Each row is a point on a landscape with many valleys, with its height.
A ball rolls from a point to whichever of its 2 nearest points has the largest drop for the distance, and stops where none of them is lower. Distance is the straight distance between rows; heights are no part of it.
z_516 height 3.82: [ 97 179 147  77 206 173  88 130 129 111 138  91 142 110 129  65 180 120
 110 167 108 136 107 112  71 135 135 168 193 141 158 104 118 136 135 167
 127  90 119 168 183  99 112  96 137 116 133 153 102 115  84 121 121  92]
z_948 height 3.00: [148 147  99 105 187 145 125 135 125 104 130  93 158  86 104  91 150 178
 120 176 106 116  92  98 175 131 118 140 125  76 153 138 144 123 115 147
 169 101 154 127 138 115 154 151 163 151  77 108 131 134 129 191 118  90]
z_240 height 2.34: [151 127 171 104  88  86 152 124 187 102 171 118  94 108 141 122 140 112
 160 117 229  90 129 106 131 160 158 105 110  94  93 128 136  92  95 158
 172 155 162 163 142 155 155 131 187 138 111  59 116 179 142 155 119 180]
z_911 height 4.47: [108 104  98 174 112 137 138 115  85 156  91 151 123 120  83 155 107 171
  84 149  39 127 136 167 138 103 117 124 131 121 153 143 111 170 158  87
 113 151 103  83 126 129 125 133 117 110 111 158 167  76 150 124 156 147]
z_369 height 2.75: [143 123 128  95 163 120 107 129 148 102 170  82 160  90 106  77 158 184
 147 158 136 106  83  90 168 168 136 143 136  77 141 123 121  96  80 180
 191 116 144 132 158 121 179 129 176 153  71  96 117 151 127 200  96  85]
z_166 height 5.41: [134  82  98 125  99 115 146 118  73 159  98 143 145 162 192 130  95  81
 127 106 150 161 127 156 146 110 121 142 100 183 102 153 154 139 158  84
 128 169  90  84  87 117  91 161 107  95 116 155 137 122 139  73 101 144]
z_524 height 7.17: [ 90 147 156 123 120 149  98 136 133 128 136 150 106  98 138 109 138 136
 121  89 123 132 133 112 101 117 131 147 154 197  86  61 132 190 174 167
 115 116  74 113 126  79 121 128  99 151 189 190  75 100 132  63 148 112]
z_596 height 4.98: [128 171 125  46 212 153 121 127 107  93 124 109 167 115 117  67 141 106
 135 167 124 103  92  60  94 120 112 156 144 119 115 132 153 115  92 103
 154 137 150 146 147 123 134 145 157 137 108 120  90 121 105 138 119  79]
z_954 height 5.27: [180  88  85 148  42 122 134 137 135 128  69  77 122 153 151 182 135 113
  98 134 123 146 151 186 149 143 185 123 108 126 149 176 140 136 200 115
 131 139 139 113  83 114 107 122 135  94 128 136 144 151 135  93 119 146]
z_633 height 1.36: [106 126 140 180  58 105 130  95 167 168 134 130 105 174  66 200 137 181
 132  99 140 138 138 189 134 132 103  80 149 100 199 149 101  99 118 158
  61 126 157 152 136 167 135  86 129 128 140 102 130 161 153 137 166 161]
z_804 height 2.39: [144 143 166  62 114 102 137 129 170  87 159 105 113 104 115 126 159 132
 150 139 192  94  90  88 141 152 151 153 151  87 119 138 125 109  97 180
 178 123 152 155 172 137 163 142 182 137 110  65 100 167 138 163 124 117]
z_742 height 4.23: [127 158 108  92 174 143 113 146 142 125 120 112 163 123 160  91 164 139
  96 156 101 140 104 135 106 106 167 203 160 176 148  87 142 206 182 131
 164 125 109 133 134  70 123 123 130 113 124 180 108  74  88 106 140  76]
z_856 height 3.47: [ 96 138 127 121 200 179  93 134  90 112 151 143 154 110 114  75 122 118
 143 157 106 135 157 106 119 128  73 143 132 151 118 107 124 115  88  96
 125 118 131 138 142 133 121 134 106 118 107 153 148 110 108 145 122 120]
z_962 height 1.62: [161  82  86 199  65 103 168 110 138 136  89 103 123 161 108 182 121 164
  94 107 118 135 132 187 163 120 154  93  89  68 155 180 124 103 161 102
 113 141 152  93  65 155 138 115 158  99 115 113 159 165 167 121 130 155]
z_512 height 1.61: [172  76 102 159  86 118 158  86 143 129  92  95 140 128  94 182 113 186
  71 146  79 124 100 156 157 147 165 135 121  35 195 171 119 115 186 131
 156 128 120  83  94 128 168 119 159 113 125 134 132 123 148 147 139 131]
z_959 height 7.00: [ 82 132 120 124 115 117  62 140 122 132 137 106 137 110 161 115 126 148
 119 120  98 150 131 159 110 163 161 160 144 198 145  67 113 163 179 175
 113 123  72  98 111  62 127 101  66 147 146 215 111  84  93  43 150  92]
z_672 height 4.70: [169 128  92  83 144 137 154 128  96 119  81  98 142 136 180 121 138 106
 109 129 148 140 103 118 137 132 140 168 116 136 123 149 164 149 156 100
 176 130 129 108  99 124 107 180 143 127 117 118 129 117 139 125 122 101]
z_528 height 2.35: [137 116 109 140 146 155 109 120 112 134 110  85 146 115 105 142 129 221
  72 179  16 158 107 175 142 147 166 116 176  90 226 140  96 116 157 156
 116  80 118 122 158 112 146  83 126 117 124 187 153 115 109 147 137 101]
z_318 height 7.49: [ 87 161 106  75 169 157  70 150 111 161 133 176 166 109 165  65 110 120
 135 101  97 142 107 147 117  93 124 138 127 170  88  93 146 128  81 127
 117 142 103  89 104  97 124 152  82 107 138 211 139 100 115  63  81  98]
z_765 height 5.23: [118 150 158  76 226 168  96 132 118  77 149 113 165 107 111  84 146  86
 146 161 122 106 140  58  85 135 124 131 168 120 122  96  97 101  71 137
 125 123 153 173 218 126 141 103 130 109 144 138 101 111  64 137 108 100]
z_181 height 2.32: [ 77 143 139 103 185 151  49 123 122 124 185 107 130 100 160  84 138  78
 132 109  77 139 143 127  65 150 101 108 173 134 123  80 107  88  70 171
  70 101 104 142 160 137 125  99  76 124 150 169 158 115  99  84 127 111]
z_792 height 2.96: [139 136 105  50 183 114  83 121 140  97 172  91 181 108 113  59 126 129
 155 154 126 108  74  78 129 155 121 119 104  68 134 130 127  62  45 150
 169 145 169 141 159 132 197 141 165 142  78 133 110 129 113 164  68  89]
z_230 height 2.24: [198 124 111 170 132  96 179 128 158 130 148 128 102  99 134 129 126 141
 152 127 211 105 148 157 156 135 159  83  85  53  96 124 144  94  98 124
 171 164 166 118  85 155 145 148 175 171  87  67 161 141 163 190  96 194]
z_394 height 2.53: [134 129 175 148  62 101 163 123 212 122 170 145 101 124 128 159 142 121
 168 103 218 116 147 123 132 140 144  65 116 102 134 138 129  95 106 155
 124 133 168 181 154 164 136 115 186 136 128  52 114 191 152 154 132 199]
z_504 height 2.99: [ 75 113 152 129 176 149  99 129 145  84 157 142 153 126 101 120 110 125
 168 136 142 116 155  62 123 147 109 111 125 134 145 147  96  69  57 122
 123 123 177 180 190 148 172 105 157 148 112 102 132 139  90 158 107 134]
z_215 height 2.11: [171 142 164  87 107 113 167 130 152 101 125 121  86 117 135 122 151  98
 142 138 203 105 126  82 126 137 151  99 132  91 100 144 154 109 111 136
 173 117 163 170 143 143 123 151 171 134 136  66 116 162 133 139 134 165]
z_542 height 1.34: [123 129 128 189  83 108 168 107 145 152 132 171 106 152  91 205 124 148
 141 126 140 123 153 143 129 107  99  76 115  83 153 145 122 108 109  80
  95 129 146 165 133 158 129 111 141 116 129  91 160 140 172 166 153 183]
z_406 height 2.88: [118 173 187  79 138 141 134 153 153 112 117 118 105 140 113 131 167 107
 123 145 137 113 109  93 109 120 130 147 181 130 133 129 112 148 146 168
 110  91 146 168 188 123 120 123 134 113 163  72  72 133 119 124 159 116]
z_953 height 5.61: [133 102 137 108  89 129 137 116 106 160 108 171 110 153 178 128 103  74
 133  98 167 134 123 147 108 104 132 136 120 180  87 122 155 139 163 103
 125 149  79 107 103 114  77 159  87 103 147 159 129 130 142  79 110 153]
z_688 height 2.06: [ 76 166 153  91 169 148  57 146 144 128 165 108 125  92 152  71 141  91
 124  99  87 137 103 131  56 150 129 131 170 157 113  60 117 107 117 183
  86 102  82 127 145 108 130  99  89 133 170 182 114 102 105  57 123 102]
z_443 height 5.45: [158  89  77 155  83 109 125 143 118 122  75 102 139 152 150 165 121 126
  97 141  92 162 150 161 168 121 169 160 121 145 162 172 125 168 191 113
 137 146 121  90  91 106 121 118 113  93 122 142 150 118 132  90 144 106]
z_632 height 6.11: [160 145 158 148 100 158 168 151 126 155 113 190  72 100 120 149 151  83
  92 135 128 108 151 130  94  83 149  77 138 132  46 102 147 207 157 111
 140 125  77 124 155 122  85 142 112 110 172 144 134 103 151 119 135 181]
z_601 height 4.28: [121 144 128 105 105 135 123 131 145 133 100 111 125 149 157 131 141 114
 123 129 129 133 109 132 114 128 139 174 149 173 142 125 137 154 188 122
 123 116 114 133 132 114  96 138 101 119 144 136 120 132 123  93 145 115]
z_865 height 5.10: [141 174 146  56 243 175 131 134 109  69 129 120 181  96  91  70 135  81
 141 173 126  91 120  56  85 112 122 135 160 133  93 111 128 127  64 102
 147 164 149 166 193 134 150 111 156 121 128 137  94 104  68 135 118  85]
z_896 height 4.03: [105 177 151  73 182 160 116 141 151 109 133 115 145 124 141  70 163 117
 102 135 114 128  81 112  73 117 153 195 182 168 118  91 133 183 157 144
 135 116 103 146 155  93 123 114 132 119 144 156  83  93  92 100 140  85]
z_154 height 3.05: [146 100  97 142  98 104 150 122 130 120 105  74 157 163 159 130 113 146
 117 114 130 148  94 136 173 148 138 159  83 124 169 163 130  88 170 134
 136 133 144  79  71 123 137 146 142 122 121 117 127 167 134 127 132 101]
z_383 height 1.95: [100 144 110 138 155 139  89 134 113 142 126  80 130 129 126 114 138 176
 100 160  76 153 126 163 131 163 144 158 161 158 180 121 107 132 160 158
 113  85 111 128 146  99 108  96  93 130 126 169 138 111  94 114 143  97]
z_344 height 2.29: [114 116 183 167  85 100 164 131 193 117 154 171 113 142 126 173 122 125
 164 111 185 125 157  94 126 128 119  69 124 118 134 148 108 110  91 132
  99 117 179 190 173 161 153  96 171 144 145  47 115 170 139 152 131 170]
z_873 height 5.22: [114  84 118 157 100 116 130 112  55 167 121 158 139 155 148 128  88 127
 130  94 129 149 146 164 168  87 104 140  99 190 109 144 130 145 142  89
 111 163  93  64  92 112  91 143  90 109 113 148 141 128 139  98 117 123]
z_219 height 3.80: [117 132 122 174  68 114 131 107 134 167 102 140  78 150  96 194 129 134
 104 114  89 124 134 174 111 120 127 112 151 121 149 150 115 162 157 114
  83 126 122 134 130 144 106 117  89 117 149 136 153 118 154 122 162 165]
z_811 height 5.38: [ 97 147 179  88 188 165  86 156 140 100 147 106 128 129 102 102 164  95
 144 153 124 117 136  87  98 142 107 129 180 139 135 117  92 104  99 169
  97  94 146 166 210 120 138  96 130 126 157 103  90 131  83 125 133 115]
z_350 height 1.97: [166  88  82 197  87 116 177 121  94 154  87 110 118 158 129 154 129 124
 125 101 146 156 142 166 159 103 138  91  85 113 130 170 147 108 154  83
 112 154 134 111  74 144  93 126 145 111 107 115 160 160 167 124 114 169]
z_29 height 3.81: [109 132 126 152  94 123 128 120 127 140 119 111 129 174 114 143 132 148
 139 116 140 131 119 140 141 137  96 149 119 149 163 146 123 101 134 114
  94 116 143 136 116 126 112 135 110 126 133 108 123 164 133 131 149 134]
z_798 height 5.67: [113 148 156  65 142 132 130 140 122 126 133 172 138 142 142  96 110  69
 147 131 132 106 104 102  83 114  86 153 144 165  75 114 139 116  99 104
 107 131 108 130 135 138 115 155 102 114 153 126 114 129 132 100 120 118]
z_628 height 1.87: [152 128 107 178 133 105 200 123 131 127 131 168 126 106 112 186  82 134
 140 130 164 125 174 118 142  99 129  72  83  66 118 143 140 108  76  63
 160 139 151 143 101 168 160 140 175 162  91  76 167 120 164 201 125 179]
z_636 height 1.24: [136 123 121 134  99  98 143 120 180 136 161  94 150 123 107 120 160 210
 124 120 137 106  79 149 178 156 148 159 120  78 161 138 123  88 119 185
 163 118 132 100 115 125 168 129 157 127  93  94 133 184 152 183 116 108]
z_194 height 4.04: [124 148 146 101  94 122 131 117 142 140 119 132 113 178 140 128 127 103
 132 116 152 131 109 113 105 136 109 152 138 146 135 134 138 112 144 124
 107 114 135 145 127 131 100 154 107 112 148 106 103 154 128 102 139 138]
z_812 height 1.79: [174 147 120 135 147 129 179 141  90 117 112 149  98 115 137 146 101  84
 150 158 177 129 162  93 131 104 130  97 106 113  77 148 168 143  94  71
 173 132 134 149 111 167 102 154 151 144 115  81 153 135 137 166 121 158]
z_130 height 6.29: [163 124 141 148  84 161 158 112 133 159  80 168  70 106 110 165 129  99
  90 142 123 108 137 149  70 102 159  84 142 108  94 122 140 190 182  88
 138 147  96 136 145 134  76 146 123 107 168 155 138  73 159 113 133 194]
z_312 height 3.16: [126 179 179 111 125 138 125 162 164 123 125 128  83 136 113 148 177  94
 112 116 120 117 122 122  95 125 124 120 187 149 102  97 111 190 165 172
  90  85 117 145 178 136 110 116 112 110 185  84  74 114 123 128 151 131]
z_208 height 2.43: [111 123 135 165 122 123 161 137 113 136 142 175 108 157 110 161 113 118
 166 127 145 133 172 109 138 103  87 111  95 153 119 137 137 130 101  72
 113 136 142 170 117 151 115 128 121 127 119  96 159 145 145 161 143 157]
z_662 height 1.27: [121 104 154 160  65 122 115 101  87 172 146 187  77 123 145 149 109 108
 135  59 144 121 154 141 134  90 125 116 113 177  64  98 151 193 173 131
 109 133  86  89 110  97  76 131  72 144 172 183 110 136 154  73 130 143]
z_476 height 4.16: [125  92  98 188  63 113 139 105 100 150  90 133 112 156  89 181 107 146
  82 122  59 133 145 185 140 110 139 112 126 104 153 163 121 156 169  88
 103 147 112  97 107 131 114 119 113  97 119 145 168 112 155 114 157 146]
z_158 height 3.32: [117 100 118 161 116 105 134 126 107 129 123  90 180 177 141 101 105 163
 139 109 118 144  90 142 163 140  96 139  69 133 176 152 119  47 137 124
  89 141 143 100  77 133 153 125 119 119 123 138 128 176 128 119 135 114]
z_579 height 7.26: [111 134 162  96 132 142 124 135 116 135 141 187 123 113 158  90 118 102
 110  87 136 124 115 109  94  93 134 137 138 178  58  51 147 182 151 143
 117 118  74  97 117  92 125 150 104 128 193 181  64 104 131  62 133 111]
z_172 height 0.91: [155 101 120 128 143  88 143 106 172 132 168 100 159 108 130  77 138 177
 129 131 158 101  75 150 184 169 126 169  89  78 129 138 120  87 119 198
 172 155 147  82  98 136 176 151 151 146  91  76 135 150 146 190  93  83]
z_891 height 6.87: [ 90 131 105 140 117 132  95 142 128 137 114 125 129 121 147 134 129 169
 107 124  87 141 147 154 137 112 155 171 149 183 126  89 114 199 179 145
 128 124  93 100 123  76 113 117  96 121 133 196 127  91 118  78 149  98]
z_388 height 4.51: [158 131 100  76 105 121 131 124 135 120  90  96 141 156 192 131 127  95
 112 126 149 141  89 132 114 142 140 171 122 149 139 143 152 116 181 112
 143 118 125 116 116 107 119 154 120 114 130 132 116 127 124  91 132 110]
z_290 height 2.58: [ 78 132 136  94 182 144  59 137 137 121 176 127 146 136 133  93 120  80
 152 125 102 134 153 124  76 145  86 105 156 133 130 115 106  58  53 144
  72 112 137 164 158 140 139 115  94 130 147 148 163 123  94 107 114 133]
z_750 height 2.82: [ 77 131 153  96 159 133  78 121 143 101 167 121 166 143 117 105 122 116
 165 123 127 124 129  90 106 162  86 116 127 121 161 131 104  47  50 146
 101 117 159 168 166 131 158 114 134 142 125 125 129 146  99 137 108 143]
z_325 height 6.48: [158 113 114 145  66 142 131 103 141 157  66 139  80 120 126 188 133 111
  85 135  99 125 142 183  94 105 176 117 143 127 121 126 131 195 197 108
 125 149 104 130 140 115  94 132 117  87 148 177 145  82 151  97 137 175]
z_469 height 1.86: [ 76 152 163 107 155 162  66 148 148 125 158  86  99  96 127 106 158 110
 129 101 104 144 108 127  77 167 119 123 179 186 111  58 109 147 156 203
  81  90  74 131 149 109 118  88  90 157 179 153  70 109 118  69 154 109]
z_915 height 1.85: [158 157 136 112 102 121 165 136 145 125 100 129  89 125 130 148 150 118
 122 141 159 110 131 104 120 117 141 111 140  89 115 158 157 127 131 121
 155 102 161 159 139 137 103 152 146 124 131  77 134 142 143 148 136 161]
z_586 height 1.98: [174 128 130 108 180 124 193 140  75  89 136 179 127 107 139 134  53  48
 172 155 187 124 162  74 125 117 122 102  90 134  53 163 155 137  77  71
 180 155 129 162 119 185 120 151 154 165 127 101 127 128 118 161 119 120]
z_272 height 5.53: [ 97 157 157  68 166 148  91 142 132 106 133 131 144 135 113  80 139  93
 142 143 120 109 112  94  86 139  94 153 156 152 112 105 116 102 107 127
 104 117 124 152 173 128 122 128 107 124 148 127 106 112 104 109 128 111]
z_373 height 3.25: [115 129 117  81 109  88 125 114 157 130 143 100 174 159 150  92 127 130
 148 102 150 119  52 115 139 148 107 151  97 100 156 136 124  50 106 138
 121 121 142 114  93 137 157 157 140 136 118 118 107 163 139 129 116 128]
z_188 height 2.62: [136 165 177  65 125 119 132 135 166 112 126 106 110 119 105 132 163 123
 129 145 166 102  91  88 127 126 139 140 180 108 144 141 126 131 121 185
 154 101 148 166 189 129 143 125 173 127 138  62  76 156 119 129 142 116]
z_952 height 2.37: [148 129 115 154 149 143 105 141 115 128 109  74 159 134 143 116 140 208
  93 178  58 171  98 164 160 161 161 139 152 121 213 144 106 105 155 173
 119  81 133 133 141  98 141  85 115 117 119 174 148 134  87 131 132  66]
z_332 height 5.01: [ 85  90 119 175 119 132  96 121  61 163 145 170 126 131 119 114 105 158
 147  94 102 142 164 151 167 101  97 128 110 189 108 119 119 155 119 116
  98 149  97  73  96  94  86 128  78 138 119 184 141 110 130  99 136 118]
z_348 height 2.81: [173  83 100 146 102  88 157 109 154 132 113  69 136 144 172 126 141 143
 108 106 169 131  96 143 176 159 166 159  82  89 136 151 132  89 178 169
 158 144 150  78  60 115 155 157 156 133 114 104 129 164 135 134  98 110]
z_33 height 0.95: [107 107 157 170  89 133 131 124  82 170 168 207  90 134 125 148 114 113
 152  71 142 109 163 126 132  87  90 108 107 176  61  96 136 170 131 121
 107 136  88 118 123 114  79 129  74 141 165 155 123 132 142 107 136 138]
z_317 height 5.14: [133  85  81 154  97 104 124 150 110 131  85 132 147 133 128 166 109 149
  76 161  50 154 155 178 159 108 168 146 137 123 163 150 114 196 188 113
 122 152  98  81 103 106 138 112 122  80 119 171 163  83 123  87 160 105]
z_605 height 1.59: [ 72 165 140 141 157 156  72 136 128 142 139  74  94 117 128 119 162 156
 118 132  86 158 125 148  92 162 139 136 184 172 157  92 100 143 150 193
  83  84  97 138 152 113 110  86  87 148 154 155 121 111 107  96 157 105]
z_700 height 4.77: [151 103  78 127 142 129 141 154 109 118  75 122 161 113 148 136 129 144
  88 170  65 163 150 151 170  85 160 171 131 137 157 123 137 221 192 110
 160 170 101  70 105  95 130 126 137  87 112 169 149  76 109 103 148  89]
z_935 height 1.60: [143 118 125 142  74 112 124 126 173 138 120  86 150 139 110 143 149 227
 106 136  95 137  76 152 180 168 170 151 139  87 202 154 107  97 146 187
 148 103 122 105 121 122 157 107 140 123 117 124 126 170 132 161 129 103]
z_246 height 3.26: [120 167 116 108 203 164 110 143 107 103 128 101 163 106 100  87 152 160
 129 175  95 127 123  96 137 120 103 139 157 104 156 124 129 123 103 130
 153 100 155 150 157 116 132 127 148 123  94 131 139 124 103 168 132 106]
z_100 height 5.78: [140 126 146 113 109 142 152 131 110 148 112 162  99 146 160 122 135  74
 123 130 172 128 130 120 100 106 121 138 126 169  69 122 159 154 160 101
 140 126 101 126 126 132  78 160 105 108 143 120 132 142 138 108 122 153]
z_997 height 2.40: [ 91 115 160 152 159 136 127 146 120 113 144 185 133 139 104 138 101 117
 178 131 130 126 185  83 128 127  71 109 110 170 107 132 113 117  75  86
 106 128 142 174 149 145 132 112 121 145 127 103 142 124 110 158 130 131]
z_876 height 4.87: [196 127  84 113 115 133 169 140 119 121  60  90 101 127 167 148 150 110
 104 123 163 136 114 132 137 135 166 126 117 117 115 151 180 133 172  98
 178 133 137 115  87 120 107 167 155 138 119 107 142 131 137 134  99 148]
z_180 height 7.08: [ 74 146 132 132 139 146  71 137 132 125 142 111 115  83 151 110 133 161
 114 102 101 147 137 123  99 139 164 144 157 191 134  43 128 173 167 187
 112 105  75 123 119  77 120  83  97 160 168 215  89 100  98  53 162 106]
z_764 height 1.21: [157  75 103 183  46 104 144  95 153 141  88 101 130 154  86 190 107 172
  62 129  80 144 123 186 148 147 165 119 116  56 193 186  98 112 176 112
 122 131 132  94  89 139 144 113 149  98 137 136 130 150 146 122 141 138]
z_787 height 7.61: [ 87 148 106  92 164 142  71 137 114 149 137 136 172 103 175  59 117 134
 116 103  73 156 119 156  97 126 132 140 138 161 114  81 133 125 114 145
 103 123  99  99 113  84 138 135  74 115 137 235 138  79  91  46 108  97]
z_274 height 3.45: [113 161 158 145  89 137 126 130 155 151 112 135  70 138  99 173 156 123
 117 121 105 119 121 140 112 120 122 116 176 137 133 122 114 178 165 148
  83  97 126 147 160 145 104 122  92 113 168 112 120 122 143 117 156 148]
z_846 height 7.37: [ 88 147 145  73 146 144 102 141 120 144 138 187 149 109 153  88 102 100
 124  99 121 120  98 127  92  87 121 154 143 171  60  77 144 151 116 122
 111 131  81 100 104 102 121 155  96 120 161 186 102  98 125  60 109 106]
z_914 height 2.59: [125 121 141  83 130  94 101 131 178 100 194 100 143  95  97  99 156 165
 167 143 178  95  88 112 150 180 139 169 137  87 125 124 111 101  72 176
 177 153 141 142 168 137 193 124 175 149  70  62 117 163 131 186 105 110]
z_533 height 3.08: [118 119 112  86 181 118 103 117 133  76 166 111 176 101 112  92  97 124
 171 152 147 105 119  70 137 158 109 125  85 104 117 142 107  72  50 117
 171 147 191 146 150 149 190 134 170 163  79 122 113 124 106 178  93 107]
z_698 height 6.70: [116 135 110 142  85 135 117 132 135 146  93 141  95 127 129 177 142 137
  97 112  93 127 147 154 118 102 164 159 156 163 117 105 135 215 182 122
 121 132 100 104 129 104 104 124  94 108 146 178 135  96 139  90 149 141]
z_382 height 4.76: [ 92 108 104 190 126 130 114 141  66 157 117 155 125 126  86 137 110 179
 114 117  45 146 172 168 174  92 107 122 124 155 126 129 111 179 125 106
 108 149 101  64 109 113 102 124  95 119 106 164 173  98 137 112 143 128]
z_407 height 0.96: [ 91 129 146 192  81 119 142 108 161 173 139 169  80 158  63 213 129 152
 137 117 114 122 151 155 113 121  88  73 154  96 180 140 100 113 106 115
  59 129 148 152 157 156 137  91 127 135 160 107 143 120 146 154 169 171]
z_658 height 5.93: [150 141 169 118 125 156 163 139 113 138 121 188  86 124 144 115 133  85
 117 120 166 119 142 112 110  85 135 122 137 163  35  90 144 198 155 115
 152 128  81 125 131 117  83 152 113 108 166 139 115 122 135 105 123 143]
z_453 height 3.15: [ 90 123 140 131 207 171  75 109 107  76 167 147 157 117 121 103  94  88
 163 138 115 128 187  70 100 153  94 100 118 147 123 134 102  87  53  93
 125 119 165 167 174 156 144 101 130 127 116 137 152 116  87 149  96 126]
z_297 height 2.23: [135 118 103 180 113 124 166 126  86 154 116 138 127 166 125 154 116 124
 143 114 145 135 152 141 155 101  97 118  81 141 130 155 136 116 123  78
 116 153 133 126  84 152 111 136 126 118 103  95 157 157 156 154 139 154]
z_440 height 3.30: [ 84 110 140 145 206 172  94 117  87 108 171 172 143  93 125  87 110 105
 161 129  96 129 202  96 107 137  74 110 127 164  97 109 100 121  67 110
 123 119 125 149 156 143 121 116 100 122 118 167 168 100 102 149 116 126]
z_944 height 5.06: [206  95  65 151  91 119 157 147 124 120  37  76 112 131 160 165 144 122
  98 130 137 144 137 169 158 140 177 112  96  98 142 163 163 134 191  96
 157 156 151  97  66 119 122 130 161 120 126 121 153 133 132 113  89 151]
z_478 height 2.27: [ 96 107 123 139 172 134 137 137 117 101 156 168 160 134 109 126  77 114
 181 131 152 132 169  74 132 126  77 117  88 146 113 146 120  93  69  74
 133 134 152 158 126 160 147 129 146 156  97 106 143 126 110 183 124 131]
z_747 height 1.78: [110 141 149 151  44 102 113  97 170 156 135  99 112 186 106 162 141 160
 131  93 159 145 116 178 142 149 134 110 150 128 201 162 106 106 148 178
  85 104 154 149 119 151 117 113 122 133 141 107  97 186 153 116 160 146]
z_559 height 1.70: [132 132 181 182  89 119 154 137 149 151 158 186  81 157 120 174 139  77
 149 109 143 112 160 128 111 114  94  76 127 154  96 123 129 148 125 118
  72 123 133 170 150 149 103 100  93 124 175  83 137 131 146 152 139 165]
z_413 height 2.02: [112 137 183 170  96 117 151 139 176 134 159 175  97 152 114 178 134 103
 151 115 155 131 165 117 122 128  95  73 139 137 138 142 102 133 116 138
  73 110 159 191 177 156 126 101 120 134 167  58 109 146 128 158 144 168]
z_263 height 3.55: [100 158 127 112 214 174  82 118 102 113 142  92 139 115 119  80 161 146
 120 168  92 144 127 111 108 142 114 141 178 124 180 120 116 112 118 154
 126  82 144 161 177 112 112 112 120 126 117 158 139 130  99 151 126  99]
z_397 height 0.68: [179 115 113  87 168  76 126 107 151 118 171 106 156 113 144  52 130 132
 127 135 178  87  76 125 151 164 114 160  86  72  96 136 137  95  89 172
 176 163 149  86 105 144 189 176 155 166  82  75 115 118 156 189  79  86]
z_731 height 1.54: [195 158 124 115 129 124 186 130 130 126  95 124  79  93 120 153 123 115
 131 151 172 107 141 120 120 109 147  83 117  64 101 143 172 126 117  94
 179 125 145 145 118 150 117 162 172 150 121  82 148 125 158 162 116 179]
z_757 height 2.61: [171  90 100 168 102  99 181 107 144 140 112  86 124 144 165 127 151 144
 134  96 198 125 118 168 168 142 148 126  59  86 113 139 133  73 148 140
 147 156 154  82  51 139 132 144 160 134 102  90 137 180 159 150  94 157]
z_55 height 2.18: [129 128 109 149 187 141 142 144  84 101 139 159 172 109 116 126  82 114
 170 152 132 144 172  81 162 124  79 117  73 132 107 157 139 121  54  70
 154 146 160 132 104 178 145 141 148 168  69 108 137 111 120 201 122 127]
z_212 height 1.94: [142 109 128 153  93 127 118 114 152 132 111  91 149 134  89 161 123 235
  79 160  41 137  91 173 167 164 176 129 160  73 235 166  97  90 143 170
 125  95 118 114 145 132 171  90 138 124 136 155 131 153 118 138 135 103]
z_345 height 2.04: [190 132 118 172 155  80 190 133 142 112 144 154 104  80 136 158  75 117
 155 123 194 114 184 118 148 115 154  80  76  63  82 135 138 111  70  89
 184 154 164 152  93 173 161 142 198 190  82  69 162 113 154 203 105 182]
z_241 height 1.32: [126 128 158 178  84 126 141 130 111 164 138 179  74 144 122 153 138  93
 136 100 128 109 152 136 117 110 108 104 132 163  83 119 135 181 146 120
 104 128 104 142 136 136  83 128  79 123 165 125 140 132 151 124 142 161]
z_903 height 4.85: [157 151 109  59 176 132 147 126  98 100 113 113 149 123 147  99 136 106
 124 153 148 119  90  84 127 124 110 160 122 113 108 137 162 130 118 102
 171 127 147 127 115 128 127 173 152 145 101 107 108 121 132 146 128  83]
z_913 height 1.64: [ 97 107 147 139  58 102  85 106 108 156 146 161 104 131 146 141  97 110
 144  54 134 138 136 151 123 122 133 129 118 201 101  91 141 152 165 151
  78 138  82  89 102  94  97 114  52 154 166 183 101 117 140  41 135 118]
z_417 height 2.09: [166 135 106 120 191 120 166 149  71  90 146 163 152  99 126 138  66  83
 176 147 167 138 170  79 149 127 100 125  68 124  71 162 150 136  53  68
 182 169 143 133 104 204 148 148 172 187  82  97 113  98 129 192 104 117]
z_91 height 4.49: [137 117  85 125 157 130 121 159 106 123  99 121 183 119 166 113 141 144
 103 168  88 159 130 156 149 106 173 193 137 168 163  98 134 212 183 127
 159 154  94  94 113  74 134 120 123  83 119 192 120  78  84 100 152  73]
z_941 height 3.09: [133 134 107  45 152 105 103 127 148 112 149  96 175 139 133  78 124 121
 151 129 132 107  57  90 131 145 109 140  94  76 135 136 136  65  71 129
 144 129 153 122 121 136 188 162 152 146 101 115 106 137 119 147  89  95]
z_221 height 1.63: [153 114 116 192  91 123 202  93 119 148 117 163 104 124 101 194 110 132
 134 122 146 112 155 139 124 107 123  61  86  54 153 139 143  91 118  69
 127 149 145 149 115 164 133 130 158 131 111 103 169 128 172 171 132 199]
z_118 height 2.42: [160 107 106 163 112  95 171 112 163 139 150 123 119 120 134 137 136 154
 138 104 198 116 136 153 168 133 137 119  87  70 111 128 132  93 113 136
 151 145 160 108  79 149 148 152 161 154  90  69 143 170 167 186 117 162]
z_676 height 3.57: [109 114 114 164 113 122 124 130  94 139 124 102 152 174 132 115 110 150
 132 117 105 142 120 157 153 139  88 146 102 169 169 148 117  90 139 111
  87 138 124 106  93 125 119 123  97 115 113 137 148 144 127 107 151 113]

Where does a ball stop that starts at each point below?
z_29 -> z_407
z_798 -> z_407
z_440 -> z_605
z_856 -> z_605
z_954 -> z_407
z_166 -> z_804
z_997 -> z_731
z_579 -> z_804
z_700 -> z_804
